Each row is a point on a tangle of strands that fork, close into loops and nearly touch. The rows are in no order.
Points whose rows are less than 50.8 apart are linked; no others are. Some points are linked to none.
k44: [-24   8  -4  -3   5   4  40   2 -18  -1   6 -13  27  13   5   1   1  14
  -3 -12]
k316: [ -7 -11   5 -10  25   7  19  -3   5  11  -3  -7  12 -24  14 -12  14  15
  -4 -34]
k740: [-21 -13  -5 -13  23  34  18 -11  -9   5 -14  -7   1  -4   9  20  16 -16
  -6  -9]
k529: [ 10   8  12 -10  -5 -14 -11   1   7   2  -4  18   9  22  -5  11 -16  -2
  -3  10]
k848: [ -2  10 -10 -19  20  17 -11   0  -6  17 -21  10 -12   5  -1  17  31 -19
 -10   8]
k291: [-21  -1 -17  10  25   0  11 -15  -8   5 -27  17   8 -15   4  25   8 -12
   5  11]
k709: [  6  -5   9   5   4  13 -44   4  10  -1  -6  29  -1  -7  13   1 -25 -21
  12   5]
k900: [  6   1   1   8   4  -1 -15  23  -2   6   0 -17  -6   5 -23   7  16  -2
 -15  16]
k173: [-10   7 -15  18   0  -8   7  11 -21  -4 -17  -6   0  12  -3   9   1  -3
   4  25]
k913: [  1  -1   3  -8   2 -23  24  -8  -1   4   3  12  -8  17  17 -35  -1   7
  -6 -26]
k674: [ 22  10   8  -5   1 -28 -16   0  31  13   7  19 -19 -10 -13 -22  -7   5
  -9  -1]
k541: [  3 -17  -1   6   3 -26  11  -3   7 -12  -5  14  -4  14   2  -1 -36   4
   3  -3]
k815: [-15 -29  11   6  24   8  16 -10   8 -13  -5 -13  11  -5   1   1   2  23
 -12  -7]
k82: [ 27   3  -6  17 -27 -19 -18  -9   8 -20  24  -8  -2 -29  -2  -3   2  15
  13   9]
k524: [  6  -2  -9   8  -5  15 -44  -2  -9  -8  -5   7   3 -11  12  31  10 -18
  11  11]
k251: [-10 -24  -2  -9   5 -12 -20  -1  -3  -9 -18  14  -8  12  33  -7  11  -4
   3 -16]
k312: [  3   5  -9   4 -18  24 -15   4 -21 -11 -10  -6   0  12  17   5  -2 -17
  15  13]
k577: [  3   1  10 -10 -11  10  13  -2 -17  16   1 -32  -6  -4 -11   7  28   0
  -4  -8]
k995: [ 13 -10  11  12  -7  -8 -27  -5  -1  -3   7  26  10   9  17  -6 -25 -24
   2 -15]
k407: [  4  16   1   3 -27 -12   9  -2  24  -8  17  17  -8  -3 -31  -5 -33  10
  12  30]
k840: [ -3  10  -4  -2  -5  -8  22   2 -16  -6  -5  -3   9  24   4   2  -7  12
   2   9]
k323: [ -3 -17  -6  -8 -24  -7 -26  -2 -17 -13  -1 -11  -2  -4  23  20  -5   5
  25 -13]
k799: [  0 -10  -5   9 -16   9 -32  17 -13 -11  31 -25  -8 -19   6  -8   4  15
  15 -16]
k411: [ 11 -17  -2   7  -1 -32   8 -20  11   5   3  20   1  15 -11 -23 -20 -15
 -26 -20]
k493: [  6   8 -13  30  -9 -22  -4  14 -10 -11  -3 -10   0   2 -10  -7  -5  13
   6  21]
k60: [ 28  18 -11 -15 -32 -18  -2   8  17 -19  39  12 -16  -4 -11 -16  -4  -5
  10  17]
k288: [ -9   1 -13 -15   7   1  18 -12 -21   2 -21   1   6   0   7  40   6  -3
   9   8]
k488: [  5   9   4  29 -16 -21 -23   5   6  -3  -2  14   9  -4  -8  -5 -23   4
  12  19]
k868: [  8 -11   9  -1   2  30   6   3   2  -2  -5 -20 -10   0 -29  28  -7 -15
  -1  23]
k903: [ 10 -10  10   1 -10 -16 -29 -17  -4  -3 -12  22  14  10  25  18  -1 -19
   0  -6]
k472: [-21   2  -3   0   5  32  27 -10 -19  13   0 -10  -6   7   1  36  24 -37
 -10  -5]
k846: [ -8   7  -9   3  14  21  36  17   2   4  12 -15  17 -11 -25  15 -21   1
   5   2]
k11: [-22 -18  12  14 -13  22 -23   3  -7  -7   6 -29  -2  14  10 -11  24 -11
 -15 -12]
k332: [-19   8  -3 -13  10   0  10  -3 -22  15 -16  -2   8   7  14   5  31  -2
  -7  -8]
k697: [  2  -1  -5  -7 -38 -14   4 -12   0 -21  26  -5  -6  15  19 -16 -15  11
  11 -16]
k728: [ 10 -12   6  -9 -11 -19  16 -18   6 -16   3  -2  -1   8   5  12 -20  19
   4  -5]
k390: [ -7  38   3   3  -1  -4  31   1   9  18  14  13  34  -8 -24   1 -11   8
   0   9]
k266: [ -5  -2   3 -25  16 -14  27  -2   0  13   4   9   4  -3  17 -15   1  13
   1 -39]
k831: [  4  -5  11  14  -2  20 -33   3 -13 -13  31  -5  13 -13  18  -3  -3   9
   7 -11]
k940: [-28 -14  12  -8 -13   3 -15 -15  -8   3  -6 -27   5  11  11 -12  27   9
  -4 -16]
k370: [ 13 -10  12  -7 -12  12 -22  -6   0 -11   5   7   3  10  28  -7 -17  -5
   8 -19]
k702: [-18 -11   1  12  19  27  -6  -4  10   1 -15  -2  -9  -2 -21  28  -2 -20
 -11  23]
k565: [  2   0  17  12  -2   8  -8 -12  24 -15   0   7  13   8  -5 -13 -20  12
  -6  14]
k281: [-24   0 -16   7  15  11  38  19 -15  -2   3 -16  26  -1  -1  18  -8  -3
   0 -10]
k672: [-13  -9   8   8   9  14  -9  -1  14  -6 -16   4   4   1 -17  13 -23   5
  -1  26]
k912: [-23 -19   0   9  25  13  26  23  -3  10  12 -26  -4 -14  -1   3   8 -10
 -12 -31]
k484: [ -6  11  -1  30  22  -9  17   3 -12  22 -10  -7  14 -23  -5 -13  17  -1
  -9  -1]
k191: [  4   8   0 -15  21  14  17  11   5  10  -8   4  -7   2  -4 -11 -16   6
   4   2]
k870: [-22  -8  -5 -27   3  -9  -1  21 -11  10   4 -26 -10  13  -9   5  22  19
  -8 -16]
k22: [ 14  16   9  16   2  12   5 -13   4  13 -19   1  -5 -11   0 -30  -5  -1
   4  14]
k896: [ 17   9   1   1 -26  -3 -16   7  26 -12  30  21 -10  -5 -21  -8 -42  -3
  15  13]
k459: [  4  -7  -1   2  16 -36  24  -8   3  20  -7  29   0   2  -9 -16 -26 -13
  -8 -20]
k700: [-17  -8 -18  25  12   2 -29   9   1 -12 -17   9  -7   0  -5  13   7 -13
  -4  21]
k955: [ 31  15   0 -16 -25   5  -8  11  12 -15  26  11  -6  12 -11  -5 -23  -1
  17  10]
k204: [ -4  -7   4  30   2   2  18  13  -2  -5   9 -26  -5   0 -35  14  -9   1
  -8  22]
k715: [  0  23  -6  -6  -3 -25  35 -10  20  -3  31  21   3  12  -4 -17 -11   8
 -15   9]
k16: [  8 -14   9   0   3  -5 -18 -18   2  -3 -25   6   3  -4  14  17  -1  -1
   3   5]
k118: [  3 -10  15  10 -11  28 -34  -1   2 -12  16 -20   9  -3  14 -18  14   5
  -8 -14]
k478: [-16   8  -1  -3   3  -1  38 -14   5 -10  21  -7  17   3   8 -17   7  26
 -11 -13]
k547: [ 29  21  -6 -28 -15 -18  16  -1  16  -1  25   8 -21 -10 -18  -9  10   6
   6  14]
k442: [ -9  -7  -7   1  24 -28  23   8  -3   3 -12  21   2   6   2   2 -24   5
   5  -4]
k707: [  6  14   3 -24  14  10 -15  16   5  19 -15  13  -5  11 -12   9   6  -7
  -6  19]
k327: [ 13  19   7 -19  16  25   8  20   6  23  -3  -3  -8  -1 -27  -8   0  -3
  -4  12]
k369: [ -2  17  14  20 -13  -2 -10  -2  13  12 -16  17  -6  -9 -16 -21 -22   5
   7  23]
k616: [ -2   7   4  -1  10  -8  22  -9  23 -12  20   8   4   8   0 -24  -6  23
 -16   1]
k764: [-26   8 -24  22  26  11  27  20 -20  14  -8  -3   7 -12   6   4  15 -31
  -3  -9]
k645: [-15  -3  11  -9  -8 -15   1 -18 -15   9 -16  -4  11  12  23 -11  27  10
  -3 -15]
k267: [  6  14   1 -10 -22  18   9   1 -23  -1  -5 -16   5  24   1   5   8  -4
   5  13]
k513: [-10   1  12  24  -2  22 -29   6  10 -16   3  14  24  14   3  -7 -21  -4
   0  19]
k359: [ 33  11   6 -15 -26  16  -1 -18  16  -7  17 -14 -13 -16  -8 -15  16   6
   3  11]
k701: [ -1 -14  -5 -21   3 -11  -7  18   0  -7   0 -14 -18   8   3  -3   3  25
   1 -11]
k413: [  6   7   2   5   0 -26  15 -10  19  -3  11   3   5 -12 -24   9  -9  27
  -5  15]
k97: [ -2   9  13  -2  19  -1  13 -12   0  15 -13   6  24  -8  -1  12   4   3
  -6   3]
k115: [ 19  -5  -2   9 -21 -35   0 -24  18  -7  20  15  -3   3   1 -15 -15  -7
 -17 -10]
k777: [  1 -14  -5  10 -17  -4 -33  30 -11  -8  21 -34 -13  -4 -11   2  18   6
  -1  -9]
k427: [-31  -4 -16  37  18   8  20  -2 -20   2 -11  -1  -8   5   2   8  25 -30
 -12   5]
k339: [ 25  20   6 -10 -12  -4 -25  12   8   5  13  10  -5  11  10 -28   8   0
  -5 -10]
k636: [-13 -15  -2 -29  33  14  13   2   0   8 -14   5   4 -10  16  13   9   1
   0 -21]
k156: [ 31  16   0 -14 -28  -6 -17  -6  15  -3  27   1 -17 -12  12 -27  16   4
   3  -6]
k361: [  2  -5  -6   1 -19  23 -32   2 -28  -8   7  -8   0 -14  25  16   2 -11
  27  -5]
k859: [ -5   2   1 -18  13   1 -13 -13  -5   7 -24  20   2  13  20  11  32 -12
  -9  -1]
k107: [-11  -4   1  25  16 -10   0  -3 -13   4 -22   0   6  -2  13 -20  23   2
  -9   5]
k399: [ 29  10   2 -27  -4 -15  17 -10  10  14   7   6 -22  -9   2 -12   0   7
   3 -13]
k225: [-14   3 -17  13   3  24 -42   1   7 -13  -8  25  -1   2  -4  23   0 -23
   6  20]
k293: [-10 -18   0   9  18  12  29   5   2  -3  11 -31  -1 -17 -11   6   0  15
 -10 -15]
k965: [  6   0 -15 -11  -2  -1  -9  18 -12  -2 -13  -4  -9   4 -22  37   7  -9
   9  26]
k64: [-12  12 -15   5  25   9  14   5  -9  23 -22   7  13 -29   4  12  10 -20
   7  -3]
k149: [ 15   3  -2 -10 -11 -18  -8   9  -4   4   2  11 -18  22  20 -36  -8  -7
  -1 -23]
k855: [ -1 -16   0   0  11  31 -31  -3   7 -16 -17  14  -6   4  22  -1  -3 -15
   5   5]
k150: [ -6  33   4   2 -13 -12  23   4   9  14   7  18   7   0 -36  -2 -20  13
   7  25]
k318: [ -5 -19  18  15  18  12 -11 -10  16 -12 -12   1  12   2   2 -14   4  10
 -14   6]
k787: [  4   6   6 -12 -29 -26   7 -19 -19   8  -8  -5   2  14  21  -3   7   7
   9 -13]
k538: [  2  -2 -16 -25 -11 -11  -7   5 -19  -2 -17   1 -11  13   9  31   7  -3
  15   6]
k821: [  9  -2  -5  -9 -22  -7   8 -10  13 -23  20 -15  -9   1   0  -4  -2  26
   1   0]
k732: [-14  -2 -24   8  14  -7 -15 -10  -1  -6 -30  26 -12  -1   3  20   9 -13
   7  16]
k949: [ 20  -3   6  -4  -7   9 -16  -2   5  -3  -9  -9  -6  -5   0   3  -2   6
   7   8]
k286: [ -2  -6  11  -6   1  32  27  -3 -13   9   3 -25  -4   4 -14  34   8 -24
  -6   5]
k444: [  1  20   4  18  13   1  23  -5   9  12  12  -8  11 -17 -16 -21  12  12
 -17   5]
k681: [ -5  -4  20  21 -10 -24 -13 -17  11  14 -20  34   7   4  -3 -11 -25 -15
  -4   4]
k151: [-29 -13  -3 -14  24  13  10  27 -10  13   6 -23 -15   8  -5   3  21  -5
 -17 -20]
k669: [  0   8  -5 -18  17   9  24  11  15   7   2   0  35 -17   4  11 -12   2
   4 -27]
k622: [ 24   1  -1  -3 -25  -2 -15   2  -4 -16  23   3  -3   0  12  -2 -22   3
  19 -10]
k434: [-20 -15 -12   5  -1  12   9   9 -21   1  -9 -25 -25   7  -1  16  14 -15
  -3   1]
k583: [-11 -26   1  13  23 -22  -3  -2   0  -7 -22  18  -1   4  21 -19  11   5
   0  -5]
k305: [ 10  14  16  10   1  19  11 -18   0   8  -4 -13   6  -2   1 -28  18   5
 -14   3]
k31: [ -7 -19  -3 -19 -18  -1 -17   3  -1   1   4 -38 -24  -8  -5  -7  13  20
  11 -18]
k972: [ 27   1  10 -18   9 -20  -4  -5  16  21  -9  16 -19 -12  -8  -2 -11   2
   1  -7]
k396: [  8  -2  -2   6  -8 -13 -34  24  -8  -9  11 -13   6   4  -8  12  18  11
  -6   6]
k2: [ 29  -1   1   6 -24   2 -15   4   0 -15  11 -19  -1 -14 -19   9   2   8
  13  13]
k122: [  3  14  -1 -14  22   9  31   4  18  13   5  15  11 -17  -2 -13 -24   4
   8 -15]

A tip is a point with one link. Name the tips that can be reached along the links from each point below, in the order of the rows.
k151 -> k513, k359, k31
k859 -> k900, k787, k669
k821 -> k674, k82, k390, k115, k855

A fork is a point with three links, a tip a point with one. Leave the first point through the second and follow the links. Name the first fork or tip that comes.
k672 / k702 -> k359
k583 / k107 -> k840
k913 / k266 -> k565
k493 / k488 -> k251
